Each row is a point on a landscape with many valleys, with its height.
A ball rolls from a point to whichever of its 2 nearest points has the largest drop for the distance, and stops where none of them is lower. Distance is the straight distance between rows; heights are no part of it.
zor: [  3 -17  24  11   2  14   1  10  -9  -1   3   6  18  -1  -2 -13  12   5
  14  18  10]  height 21.1
Bazi: [ -2   5  -1  -1  14   4   8 -17   3  11   0 -10   3  21  11   3 -10  11
 -17   3  -4]  height 9.3
gasat: [ 5 -2 -8 -5 -6  4 24 10  4  8  0 12 -9  5 -4 15 -3  7 13 13  6]  height 59.5
mevim: [-10 -22 -20  -1   1  -1  10  24  15  18   2 -11 -16   1  -5 -11   1   1
   4  10   6]  height 85.2
Zetat: [  7  13  -6  -4 -11  10  16  11   2   6   2  16  -4  19   0   4   8   0
   9   6  15]  height 56.1
bagi: [ -4 -17  22   6   3   0  19  18  -2   2  -4   7   4 -10 -23   9  11   8
   9  13  -3]  height 44.5
dal: [ -1  14   0   7   9 -11   9 -22   1   8   9 -14  10  30  18  11  -1   5
 -18  -4  -8]  height 6.0
rab: [ -5   6  -1  -8 -17   6 -12  -8 -14  -8   8   4   3  -4  10  -3  10 -18
  23   3  19]  height 51.0
lodu: [-18   5   9   6  -1 -17  -4  -9   3   1   5  13  15  -4 -14  -3   2  -2
  18  10  13]  height 44.6
reto: [  2   3  -2   3 -20  -3   2  31   6  -3  -5   3  -6  -1 -16   3   9   8
   8  -9  -2]  height 67.7
togin: [ 17  -6 -10   7  -6   5 -15   0   1  -8  -5 -11 -10 -14  12  12 -19   4
   9  15  -1]  height 66.5
Fak: [ -1  -5  -6  23   8  -3  -1  -9   9   9  -9 -17  11  13   5 -19 -17  14
 -10  15   4]  height 34.8
Fedat: [ -8 -10  19  17  10 -12  14  16   8   9   3   1   8   0 -17  -5   4  14
   0  10  -4]  height 42.8
suli: [  2  -3   6   7   1  11  -4  26  17   0   3   4   1   4  -1 -29  15   7
   2 -11  -3]  height 18.9
Sas: [-13   3   7  -6  -2 -18  -2 -19  -7   4   6   1  10  -4  -5   5  -2 -13
  14   2   9]  height 49.8
tesun: [ -4  -8  -4  -1  18  -6   1   5  16  -3  17  17 -12 -29 -18   7   2  -8
  -5  -4  -9]  height 32.6
Veta: [-11   0  10 -10   8  11  -5   1  -4   5   1   8   8   2   2 -25  10  -3
   1  -5   4]  height 38.8
Gor: [ -2 -25   1   1   4  -8  -1  11   2  -3  -5  -8  -6 -24 -17  12  -2   4
   2   7 -10]  height 39.5
gebu: [-10  -7   5  19  15  -9   3   0   6  14  -3  -7  10   8  -6 -11   0   9
  -6  15   4]  height 37.8
doz: [ -4   6  12  -8  -7  14  -8 -10 -11  -4   4  13   2 -14   6  -7   5  -9
  14  -4   7]  height 47.5
zamor: [ 10  11  -5   4 -16  11  -8  -6   4   0 -12   4   6   5   5 -19 -19   1
   9   2  10]  height 24.1
Rav: [ 23   2 -11   7  -3  15 -13   0  -4 -12   6  -2   2  13  24 -22   8  -3
   3  10   7]  height 42.6
mon: [  2  -1  -8  -3  13  -5 -10 -19  -4 -13  -5 -10 -13 -23   4  24 -22  -1
 -10   2 -12]  height 17.2
Loz: [ -1  -8  -2 -14  15  -8 -10   2 -24  -4  -1 -19   4   4   9   5  26  -9
  -1   4  11]  height 54.8
Tik: [ 25   4   3   6 -15   6 -15  -4 -13 -21  -2  -2  -1  -6  10  20  -8   1
  12   9   1]  height 65.2
Subi: [ -3  12   4 -12  -2   3  -8  -5   0  -8   6  23  -1 -22  -5   0   4 -14
   9 -17   1]  height 52.3
monop: [ -2  27  -9   2 -12 -19  10 -16  10   5  13   9  -1  19   1  20  -8  -1
   2 -14  -2]  height 38.2
nim: [  0 -14   8  -3  -9  20   3  26   7   3   0  15   0  -2   0 -27  19  -5
  14   2   6]  height 33.2
rimit: [ -7   6  -8  11  -2 -25   2  -1  10   0  -4   1  -1 -14 -20  11 -10   2
   8   6   2]  height 48.6
lofi: [  6  -4  -1  -8  11  20   5  -3  -2  12  -8  -4  -8  13  19 -10  -7   2
 -17   4  -1]  height 16.3
Vanud: [ -6 -12   0   1 -10  11   0  10  -7   2 -20 -11  -8  -1 -11 -10  -2   5
  -9  -3   2]  height 75.2
seg: [  4  -3 -13   4  -9  -3  -6  -9   1  -2 -10  -6  -8 -20  -3   8 -30  -3
  14  12   4]  height 67.8
lar: [ -4   7  -5 -11   6 -22  12 -13 -12   1   4  -4  -5  10  -3  30  -2  -8
   5   1  -2]  height 30.0
mipo: [ -1   7   6  -7  -3 -18   2 -26 -23  -3  -3  -7   3  12   3  31  -5  -7
   4  -6  -7]  height 23.0
val: [ -2 -21  17   7   0   0  -2  12   5  -3  -8  -7   2 -21 -20   5  -6   8
  -2  -7 -21]  height 33.4
dileb: [ -8   7   4  -2   2 -14  -5   3 -18   0 -16 -21   3  15  -4   4  12   0
 -19  -9   5]  height 48.5
Kib: [  3 -14  -6  -5  17   1  -2  -9  13  -1   4  -2 -20 -31  -1  13 -21  -4
 -13  -7 -18]  height 22.8
sozi: [-11  -3   2  -6  18 -18  -9  -2 -24  -5  -6 -26   8   6  -5   8  12  -2
 -12  -1   3]  height 51.4
lun: [  4  17  -1  -8  -4 -10 -14 -25   4  -9  17   1   5  -2  21   5   0 -13
   1 -30 -11]  height 44.7
kezin: [  5  -6   7  10 -14  10  20  31  13   7   3   8  -5  13 -12   1   5  12
   5  -3  -7]  height 64.4
Bozan: [  0 -10   6  -7  -6  23   6   7 -17   4 -23   0 -11  -3  -8   1  -7   0
 -11 -11  -6]  height 77.1
nek: [-14  -7  -2  -8  10  -6   0  13  11   5  10  11  -3 -19 -16  -4  12  -7
   3  -3   2]  height 38.3
gizod: [  2   3  -8  -4 -20  15  -4  19  -4   0  -3  13  -2   7   1 -23  21  -8
   8  -4  17]  height 44.3
meti: [  8   8   6  10   6  -4   3  -8  14 -15   0  -2   2  -6   7  18 -15  19
 -12   3 -13]  height 82.6
Tino: [ -2 -22   8  -3  13   6 -10   5   5  -4  -5 -14  -8 -26  -2  -9  -6   2
  -9 -14 -19]  height 24.8
nok: [ -3  15 -21   4 -10 -20  -9  -9   8  -8  -8  -3  -7  -5 -11   7 -14   0
  -1 -13  -1]  height 52.8
Virab: [ -5  17   2  -6  12  -4 -12  -3  15  -6  14   7   7   2   8 -19  19  -1
  -9 -19  -3]  height 37.9
gitef: [  0  -7   6   8  15 -16  -1  -3   5  -3   5  -4   7 -17  -8  15  -7   5
   5  16  -4]  height 44.4
volu: [-10   9  13   0  13   6  -5   9   7   6   8  12   5   4   0 -25  24   2
  -5  -9  -3]  height 31.2
kir: [-12  20 -10  -5  -5 -25  14 -13  -3   3   8   7  -3  14  -8  20   1 -10
   1  -6   2]  height 35.7
Gapom: [ 10  -7   8   7  12   8   7  22  -9   5   3  -4   4  18   7  -8  20  12
 -11   8   0]  height 39.9
zili: [ -6  12  -2  -2   7  -6   4   6  -5   2 -12 -15  -1  14   1   7  12  13
 -30 -14  -5]  height 45.3
Kop: [  5  15 -12  -5  -8  -1  -4   0   2  -6 -10   1  -6  -2  -2   6  -9   3
  -1 -13  -1]  height 55.8
Tigu: [ 15   3   6  -5 -15  12 -10   5 -23 -17 -11  -2   1  -2   6   6   9  -6
   1  -1   7]  height 62.9
nirir: [ 13  12   5  -6  -2   0 -17 -14 -10 -12  10  -7   7   7  27  -6   3 -10
   5  -9  -2]  height 48.1
bif: [ 10 -19  -5   4  -1  13   5  17  -3   4   7  -2   1  16   7 -19  20  -1
   0  18  10]  height 34.7
kevef: [  0   7 -11  12  11 -19   9  -8  16   5   2  -8  -3   3  -5  14 -17  17
 -15   5  -7]  height 83.1
Fima: [  9  20  -2 -10   0   3  -6  -4  12 -10   6  15  -5  -8   8   7  -8  -1
   0 -11  -7]  height 55.5
Kado: [ -1   2  12 -10  -2  16   8 -19 -22   0 -13   9   1  -4  -1  14 -13  -5
   4   3   2]  height 80.4
guf: [  1   1  -1   1   1   0 -15 -19   3 -11 -13  -2   1 -26   1   5 -27   6
  -8  -8 -13]  height 9.4
Noru: [  2  -1 -13   0   8  -3   6   1  24  -3   9  15 -17 -15 -12  11 -14   0
  -6  -3 -13]  height 28.2
feg: [  5  -7  -6  14   0  11  -6  -6  10   6  -4  -5   7   0   7 -27 -20   9
  -1  14   1]  height 31.9
Lor: [  3   7   4   0  -1 -25   2 -25 -14   3   5 -14  10  26  15  22  -3  -3
  -4 -16  -6]  height 14.2
Tona: [  2  21 -14   7 -11 -22   0 -23   8   8   7  -4   5  17   6   4 -17  -1
   3  -2   1]  height 32.9
ribuk: [  3 -25  10   7   7  16   2   6 -10   2   2  -1  12   8   7 -22  17  -2
   4  28   9]  height 28.9
Loze: [ -9  -3  13   0  -7   6   5  10  -3  -3  -3  13  10  -2 -15  -2   9   2
  15  12  10]  height 33.9
sud: [  3  -4  -6 -18  -1  10  -8   4 -29  -6 -15  -9  -3   7   5  -3  19 -11
  -9  -5   9]  height 59.2
Romi: [ -7  14 -10   1 -15   6   2  -8   8  17  -1  10   0   9  -1 -20 -13  -3
  10   7  15]  height 5.3
ropob: [  1  -7  -2   0   8   4 -24 -11   8 -13 -12 -11  -1 -27   4  -9 -12   4
 -15 -15 -16]  height 17.1
Sep: [  8   8  14  -2   4   9   3 -13 -11  -5   2   5   9   7   6  11 -12   1
   1   2  -2]  height 81.7
fiz: [ -1  13  -2  -5 -16  14   8   8   0   9   7  22   1  14   5 -14  16  -9
  12   1  20]  height 51.5
vikod: [ -6  -8  10 -17  -5  16   7  -3 -20   2 -17   4  -7 -12  -5  16  -3  -3
  -4   0  -4]  height 78.8
bal: [ -5  -8 -22   2   9 -11   9   4  16  15   1 -14 -10   1  -8  -8 -11  10
 -13   6  -4]  height 84.0
zepa: [-18   3  -6 -16   9 -12   3   1   6   7  17  14  -1 -10  -7   0  20 -14
   9  -2  13]  height 43.8
bemu: [-19  10  -5 -17  -2  -5  13 -11   0  10  15  26  -7 -10 -10  13   7 -16
  10  -1   9]  height 48.3
fetu: [ 15   5   0   1 -10   9 -17  -7 -16 -16  12   1   8   9  23 -16   8 -15
  13   8  12]  height 45.9
fosas: [  7  -3   5   6  17   2   7  15  -2   2  -3 -13   3  18   9   6  19  16
 -28  -3  -6]  height 42.7
vazis: [ -8 -20  -5  -3 -16   5   4  36  -2   0  -7  -8 -14  -4 -11   2  12  -6
  12  -6  -3]  height 70.7
pozo: [-15  16  -7   4  -2 -10  10 -19   9  19   1   2   4  15  -2 -12 -16  -3
  -1   4   8]  height 24.0
rerip: [ 17   2  13  14   4   8  -3 -12   7  -8   1  -3  12   0  15   9 -19  14
  -5  12 -11]  height 82.3
Rafu: [ 22 -16  -6   5  -5  23  -4   8  -8  -6   0  -3  -3   9  15 -12   8  -6
  -1   8   4]  height 39.6
duruz: [  3  -6  -4   4  -2   7  19  20  20  14   8  11 -12   2  -9   3  -7   8
   7   6   0]  height 61.9
Tefad: [ -4  15  -2  -6  10 -14 -13 -22  17  -9  20   1  10   2  16  -7   8  -8
 -13 -27 -11]  height 41.7
feviz: [ -2 -24   6   7 -17  10   5  28  -2  -4 -10 -16  -8   3 -14  -7   5   0
  -3  -6 -14]  height 72.9

For each start below, name the point where the ball stops.
gebu | Romi
rerip | suli
Tik | zor
rab | zor
zepa | guf
gasat | suli
nirir | volu
kir | dal
Vanud | suli

Call two points neighbours if one is among the 2 nearest of the other. Go from one point of each pair to the other, from neighbour to neighbour, staying as low as possible. Name the highest point that can't be avoided.
dal / suli | nirir
zor / dal | Rafu
dal / Romi | monop
